Each row is a point on a tangle of strands that fork and nearly touch. The rows are in no order.
Two points are linked if the straight distance between their rows is under 101. Some points are linked to none.
K_572: [ -8  29   8 -16 -27   3 -30  57 -15  45  -6  -5  38 -12  28 -11 -18  43
  53  32]
K_891: [  1  -2 -18   0 -44  42  -2  28  55  -4  22 -14  27 -32  30  26 -21 -54
  44  20]
K_981: [-39  59 -10  -4  21  65   6 -10 -27  -3 -15  -1  18   5 -56 -31   8  37
  32 -21]
K_910: [-24  -9 -13  -9 -16 -26  27  27  14   9 -18  20  -3  -9   3  16 -26 -58
  -3   9]
K_956: [ 52   3  45 -29   6  49   5 -11   4  33 -17  45 -49  -9 -15  61  28  24
 -14  13]
K_252: [ 20  29  18  -5  -2  13   4  32  20 -11 -35  15  39   7 -10   8   4  11
   2  22]
K_292: [-52  10  10   7  -9 -53  35  39  27  -8  -3  -8   6  15   2  11   8 -27
  12  15]
K_771: [ -6  14  -1 -13  14  61   7   6  -2 -11  -8 -24 -69 -21   3  74   4  10
 -23 -45]
K_762: [-20 -29  30 -14   7 -59 -15  40  -9  54  -3   0 -15   7  20 -48 -18  38
  27  30]
K_625: [ 38 -61 -16 -44 -42 -30  20  -2  -5 -12 -56  33   9  48 -32  10  40 -31
 -20  18]
K_228: [-53 -13 -15   7  -3 -10 -61   9  16  15  78 -42  35 -19  56  -1  -6  34
  -3 -31]
K_853: [ 21 -32  -6 -34 -34 -13  13  -9  -6   7  -2  40 -29   0 -20  46  70 -53
 -31 -13]
K_297: [ 13 -17 -12 -36   5  35  12  20  26   6 -36   0  25  17 -26  48  10   3
 -21  21]
K_580: [-46 -28 -32  10  -4 -43 -37  23  -9  30  52 -62   3   2  55 -22  22 -10
  -9 -23]
K_279: [ -5   2  55   4  10 -66   8  31   2  38 -18  35  10  21  17 -32   6  26
  40  54]
K_311: [-17   0   3  16 -17 -18 -36  17   9  14   1 -15  29  14  37 -35  16 -23
  12   1]
K_716: [ 14   7  37  -8 -14   6 -40  39  -2  26 -25 -15  16  30  24 -26  -1  59
  38  20]
K_616: [  8 -51  23 -13 -30 -36  11   5 -11 -25 -51  28   7  40 -20 -29  22 -36
   8   5]
K_396: [ 53   0  29  -5 -11  43  16  19   8  21 -12  17 -13 -45 -11  68   0  -5
  -1  25]
K_693: [ 28  19   6  25  24 -12   7  13  21  -1  27 -22  34 -46   7 -13 -53  -4
 -12  52]
K_3: [ -3 -51  70   6 -46 -27   2 -29  -1 -27 -20  18 -26  74 -21 -49  49  -2
  42 -14]
K_681: [ 22 -65 -21 -34  -3   8  30   6  -2 -12 -55 -17 -30  -1 -10  -2 -28 -45
 -20   2]
K_25: [  2 -25 -23  46 -39 -27   4 -25 -62 -10  65 -63 -17 -25  24 -31  20 -60
  25  -6]
K_121: [-30  33 -45   5   8  48 -26  -6  -6 -29 -18   5  47 -30  -8  32 -38  17
  -4 -15]
K_447: [ 11 -13  17  36 -24 -33 -12  -3 -11 -15  -6 -28 -47  27  32 -68  18 -39
   0 -39]
K_907: [-23  40  26  41  45 -33   1   0   0 -21   3 -17  -1   7   2 -14 -13  25
 -29  -9]
K_725: [ 44  -4  18 -35 -37 -41  14  23   8  19 -37  70   1  49   4  -2 -10  -8
  32  52]
K_924: [-43 -14  -7  30  37 -42 -16 -38 -14  11  10 -33 -15  36  36 -15 -33  -2
   4 -20]
K_802: [ 58  23 -12 -53   8  21  30  -8 -65 -18 -40  59 -10 -22 -36  30  50  85
   2 -10]
K_126: [ 21 -23  40   0 -41 -70  -7  40   1  18  -7  41   7  21  39 -20   5  -7
  39  48]
K_336: [-20  20 -21 -17  16  27  10 -15  13  16   2  12 -60 -28 -14  68 -29  -7
 -44 -37]
K_899: [-62 -21  -4  19  33   0  -7 -44  -9  -3  18  -8   4  37   0  13 -10 -26
  -5 -32]
K_979: [ 39   6  33 -39   0   4  24   4   3  23 -43  63  -9  35 -24  30  -2  13
  41  58]
K_474: [-36   9 -34  -6  11  18 -24  11   4  -6 -20 -35  55   4   5   6 -59   1
  12  -6]
K_479: [-24 -38  -6 -13  -3 -49 -26  40 -21  68  25 -17 -48  -6  44 -53 -24  27
  -7  -3]
K_320: [ 11 -32 -13 -33  -2  -2 -12 -26  16  22  -8  32 -22 -26 -16  63  28 -17
 -52   0]
K_312: [ 40 -62   1 -42  -9   7  18   1  15  17 -63  -1 -14  13 -25  31  16 -18
 -21   7]
K_683: [ 10  27 -20  -8  42  54 -17 -48  -9 -12  34  42  12 -40 -26  47   2  37
 -43 -29]
K_48: [-22   6 -28  38   9 -37 -19 -42  -6  34  73 -56 -19  14  39 -44 -38   8
  -1 -21]
K_676: [-15 -43   9   6 -16 -54  25  11 -20   0 -38  11  -9  29   6 -15 -19 -48
  24  35]
K_223: [-15  -1 -52  33  -2  -8  21 -56  18  -4  44 -19   0   0   9   5 -48 -60
   2 -22]
K_351: [-14 -16 -24  24 -47  -7  11 -19 -34 -15  33 -25  -2  -7   5 -16  54 -76
  11 -20]
K_721: [ 16 -18  -3  13 -23 -27  22  -8  16 -16  23  36  13   5  -9  23  59 -69
 -22   1]
K_384: [ 36 -35  20 -18  29  27  -4 -28  24 -10 -56   6 -25  17 -52 -20  -7  19
 -49   8]
K_495: [ 19  11   8  44  -8 -11   4  27  29  -8  27 -65  -7 -14  45 -31 -23 -50
  -2  -3]
K_691: [ 16  15  10  14  40  68   6   4 -23 -30 -21 -34  10 -24  -6  24  -9  23
  -6 -23]
K_317: [-46 -20   9   9  -2 -66  29  29  20   3   9  -2  41  42 -15 -17  57 -47
   2  19]
K_332: [ 43  -4   0 -19  49  42  41 -12  21 -13 -33 -29 -30  -7 -35   1  -6  27
 -51  23]
K_630: [-10 -25  -1  25 -17  12 -21  -1  -7  -7  33 -19  36   3  29   5  47 -59
   9 -15]
K_818: [ 17   5 -13  -1  67  15  50 -18   1 -20   9 -15   5 -27 -42  25 -26  12
 -46  23]
K_903: [ 12  -4  25  21 -39 -23 -17  -5  23 -10  11  40  20  43   4   5  79 -32
 -28   3]
K_621: [-24 -48 -17  -7 -22 -38 -36  22 -26  52  45 -36 -30  -7  45 -66  40  -5
  -2 -17]
K_445: [ -5  64 -16  13  23  33  -4   7 -63 -35  -9  24  30   2 -24 -31  23  49
  23 -31]
K_339: [-21  46 -18  27  46  26  -7 -58 -19 -29  78  17  18 -24 -19  28 -30  18
 -30 -20]
K_600: [ 47   1 -14 -21  34  54  24   0 -71 -26 -40  39 -23 -50 -25  24  33  47
   0 -19]
K_741: [-32 -14  -1  10  13 -45 -44   0 -18   4 -18 -15 -52  28  42 -81 -46  33
  -6 -28]
K_736: [-18   9  -6   0 -28  36   0  21  32 -15  22  17  32 -35  18  67 -20 -10
  18  11]
K_538: [ -2  48 -16  19  23  35   0  27 -61 -52  13 -15  49 -39   7   8   8  43
  35 -37]
K_867: [ -6  21 -51 -19  -9  45   3 -11  31 -20  22  14  19 -47 -14  55 -36   8
 -19 -13]
K_427: [ -7   9  15  14  65   3  42  -4  21   1  18  15  14   3 -32  10   1 -17
 -15  38]
K_667: [ 36  20 -28   2  20  51  23   8 -64 -53  -7  30  29 -64  -8  27  22  33
   7 -33]
K_555: [-40   8  25  28  33  25 -40  -8  -2  22  16 -58 -12  28   5 -29   3  33
  16 -21]
K_880: [ 12  -7  11   6 -48 -31 -16  34   2  26  16  41  30  -9  45   8   1 -21
  63  35]
K_766: [ -1  -9  47  30   0  -7 -27  -8   1  -3 -28   4  -1  45  10 -28   1  -2
  18  -9]
K_772: [ 37  43  11 -43  -5  15  37 -13 -19 -20 -35  63 -11  26 -69  10  34  85
   2   6]
K_508: [-13   1  -2  -6 -41   9 -55  42  16  36  26  -9  43 -38  54   1 -13  -4
  57  24]
K_847: [ 51 -14  36 -50 -19   9 -14 -40  20  39 -41  46 -70   7 -26  13  16  27
 -18   6]
K_918: [ 10  20  31  -8  42   1  48   0  10 -28 -26 -16 -34   8 -57 -41 -11  24
 -20  14]
K_920: [-58  26  26   0  25  36  -1 -21 -14  10 -12 -22   1  33 -25 -43  -6  29
  39  -9]
K_4: [-18  -4 -64  24  -6 -52  -3 -48  24   7  74 -43  20   0  37 -23 -41 -35
  -7 -14]
K_769: [-25  50 -15  19  28   6  27 -12   2 -20  12  -3 -27 -18  -6  46 -34  10
 -30 -38]
K_65: [  6 -14 -13  48 -17 -48   0   0 -15   4  27 -69 -16  -2  34 -64  15 -51
   6 -12]
K_674: [-20 -14 -33   3 -27  17 -31  35  37  -2  40 -55  46 -35  42   2 -54 -18
  38  22]
K_302: [ 65 -35  37 -52  19  31 -24 -47   8   6 -52  44 -33  20 -52   6  11  48
 -35  11]
K_123: [-48  21  -4  26  -4  -2 -35 -15  27 -22  61 -26  36  -2  35  25 -12  -8
   6 -40]
K_729: [-21  65 -17  40  47  15  28 -36 -14 -19  50 -20 -13 -13 -24   7 -22  19
   1 -23]
K_341: [-10 -22 -57 -15  -9   4  24 -18  13  13   1  -7 -14 -14  -9  23 -42 -67
   3 -13]
K_698: [-29   9 -45  32 -36   1 -24 -35  17 -23  51   6   9 -11  27  12 -17 -58
  10 -32]
K_125: [ -3 -39  52  10 -51 -48 -13   0   6 -21 -27  -5 -43  46  16 -84  29   0
  17 -24]
K_258: [ 64   7  16 -26 -30  32  17  19  15  41 -25  41   7   1   4  47  10  -6
  30  42]
K_261: [-13 -11  39  23  19 -17 -30  -8  -3 -14 -23  14 -35  40  -2 -74 -34  22
 -11 -10]
K_295: [ 13  31   4  28  22 -19   7  31  26   7  20 -61   8 -15  32 -54 -35  -2
 -20  30]
K_849: [  1  52  18 -23   4  -1  47 -11   1 -19 -31  35 -24   0 -55 -34   4  56
   0  10]
K_469: [ 12  56 -15  10   2  -7   6  23  16 -32   0   4  57 -34  -8 -12 -26  33
 -18  34]
K_134: [ 11   1 -20 -38  24  40 -22  -9   4  12  -5  17   1 -49 -31  68  22  38
 -56   1]
K_461: [ 17  11 -18 -38  -5  47   3  -4  19   1 -45  13  13   6 -41  44  47  42
 -51  -3]

Follow the links from the first point to the second, and from the first to the third. Name the last point that the two ways share.
K_769 / K_924 / K_867 => K_223
K_25 / K_924 / K_126 => K_223
K_538 / K_474 / K_48 => K_126
K_676 / K_769 / K_125 => K_297
K_867 / K_681 / K_847 => K_126
K_317 / K_508 / K_65 => K_910
K_683 / K_630 / K_474 => K_297
K_292 / K_741 / K_3 => K_65
K_741 / K_312 / K_3 => K_65

A fork is a point with three links. Follow the links from the first point to the second and name the forks in between, in order.
K_384 / K_736 => K_126 > K_508
K_847 / K_667 => K_332
K_469 / K_880 => K_297 > K_312 > K_910 > K_223 > K_126
K_693 / K_121 => K_297 > K_312 > K_910 > K_223 > K_126 > K_508
K_474 / K_320 => K_508 > K_126 > K_223 > K_910 > K_312 > K_297 > K_134
K_341 / K_279 => K_223
K_332 / K_479 => K_126
K_320 / K_918 => K_134 > K_297 > K_312 > K_910 > K_223 > K_126 > K_332
K_445 / K_621 => K_332 > K_126

A fork is a point with three links, a tip a point with one. Leave the first point through the second and follow the links. Name the first fork or tip that comes.
K_126 / K_279 => K_223
K_920 / K_981 => K_332
K_223 / K_698 => K_126
